Each row is a point on a landscape with many valleys, with its height.
A ball rolls from a point to whichever of its 4 nearest points has the largest drop for the distance, and stops where none of them is lower. Distance is the straight distance between rows; heights are no part of it.
K18 height 702: [101 151 169  63 109 108  85 180 103  75 107]
K462 height 713: [100 115 123 129 112 134  97 138  95  97 118]
K95 height 237: [186 191 139  75 146 121 156 140 149 134 129]
K105 height 280: [141 120 133 157 135 141 135 119 130 127 125]
K927 height 589: [122  88 184 149  70 111 134 140 166 121 189]
K728 height 321: [106  89 105 159 108 139 139  93 148 175 149]
K304 height 596: [109 121 186  93  93 103  94 183 122  75 134]
K884 height 430: [112  86 105 187 152 140 177  71 154 217 140]
K148 height 417: [117 147  84 124 149 140  99 120  65 121  89]
K741 height 87: [138 107 124 163 146 135 148 103 133 158 121]
K579 height 443: [144 129 145 130 132 128 127 144 140 118 122]
K587 height 359: [152 204 117  55 141 124 127 146 109 111 105]
K501 height 241: [179 203  94  35 136 140 162 139 127 123 125]
K566 height 282: [152 119 115 162 176 147 167  88 130 169 125]
K475 height 375: [111  93 176 130  82 116 116 161 140  96 154]
K190 height 185: [157 206 139  55 117 115 137 154 128 109 114]
K115 height 463: [ 75  96 104 145  84 132 106 119 114 132 143]
K404 height 488: [123 137 167 104 113 104 104 172 127  92 120]
K588 height 310: [105 104  78 163 139 152 130  86 102 159 108]
K513 height 423: [193 137 191 148 149 120 176 143 201 134 148]
K123 height 230: [119 118  99 152 141 146 128 103 102 144 115]
K583 height 376: [103 120  62 144 147 155 100 100  74 141  94]
K872 height 492: [169 128 186 146 124 119 143 147 175 120 137]
K444 height 323: [137  91 131 180 130 142 174  89 169 184 154]
K512 height 445: [ 99  82 149 155  75 118 125 118 160 146 186]
K455 height 815: [102 134 139 109 119 124  91 160  95  81 108]
K949 height 374: [145 104 162 159 122 132 138 129 160 125 135]
K375 height 406: [134 142 113 120 151 130 113 129 105 112  99]
K681 height 70: [147 157  47 107 209 148 136  96  74 150  99]
K360 height 499: [153 157 168 102 121 109 122 165 146  94 120]
K838 height 161: [ 74  87 110 161  92 114 119  99 152 172 193]
K815 height 250: [160 131 129 150 169 140 144 112 131 146 117]
K988 height 466: [ 64  97  75 138 113 143  91 118  79 127 110]
K473 height 422: [ 90  86 113 158  88 130 114 118 137 142 154]
K223 height 298: [145 135  68 138 200 147 146  88  81 155 105]
K584 height 388: [181 173 178 110 155 109 166 146 183 130 132]
K601 height 486: [139 192 135  59 122 111 111 161 114 103  99]
K923 height 234: [141 189 105  76 154 130 121 140 104 113  94]
K81 height 479: [ 68 125  71 124 125 146  80 121  52 110  88]
K397 height 308: [ 61  86  88 168 118 107 111  83 155 186 189]
K320 height 523: [125  99 164 153  91 122 129 143 161 114 154]
K73 height 630: [107 126 164  82 103 104  93 185 108  77 116]
K724 height 236: [153 158  88 115 184 141 135 106 106 134 108]
K450 height 572: [ 96  91 135 142  75 120 115 135 127 119 165]
K717 height 349: [135 130 183 113  99 106 115 171 140  89 123]
K233 height 385: [ 72  96  73 156 112 149 111  93 100 155 125]
K22 height 483: [122 118 136 147 119 125 119 133 123 107 125]
K713 height 44: [169 187 103  71 169 130 146 126 129 131 119]
K740 height 389: [164 174 156  96 139 112 147 152 154 111 113]
K914 height 318: [152  98 152 173 113 137 159 114 171 137 154]
K611 height 553: [111 107 153 127  97 120 109 153 120  91 135]
K854 height 391: [139 120  93 167 168 153 159  82 109 171 117]
K626 height 343: [ 87  92  93 154 102 141 109 109 117 142 141]
K300 height 390: [139 114 173 128 113 110 120 161 143 104 126]
K453 height 344: [170 164 157 108 153 123 156 133 162 123 123]
K201 height 86: [135 113 192 124 101  99 124 173 161  97 149]
K158 height 143: [113 104 113 164 120 141 130 106 123 142 125]
K599 height 170: [158 177  74  80 190 134 132 115 102 133 107]
K167 height 235: [153 107 143 171 140 134 156 107 164 151 137]

Call two points neighbours if one is among the 4 nearest of the other. Go from one point of each pair to the other, from neighbour to neighbour, staying as low as possible. Name the highest point that can't be avoided.
K201 / K190 -> K579
K681 / K190 -> K95
K681 / K713 -> K599
K838 / K741 -> K728

Write out the way that a ball takes from each point below.
K18 -> K404, K717, K201
K583 -> K123, K741
K375 -> K724, K681
K872 -> K949, K167, K741
K740 -> K95, K713
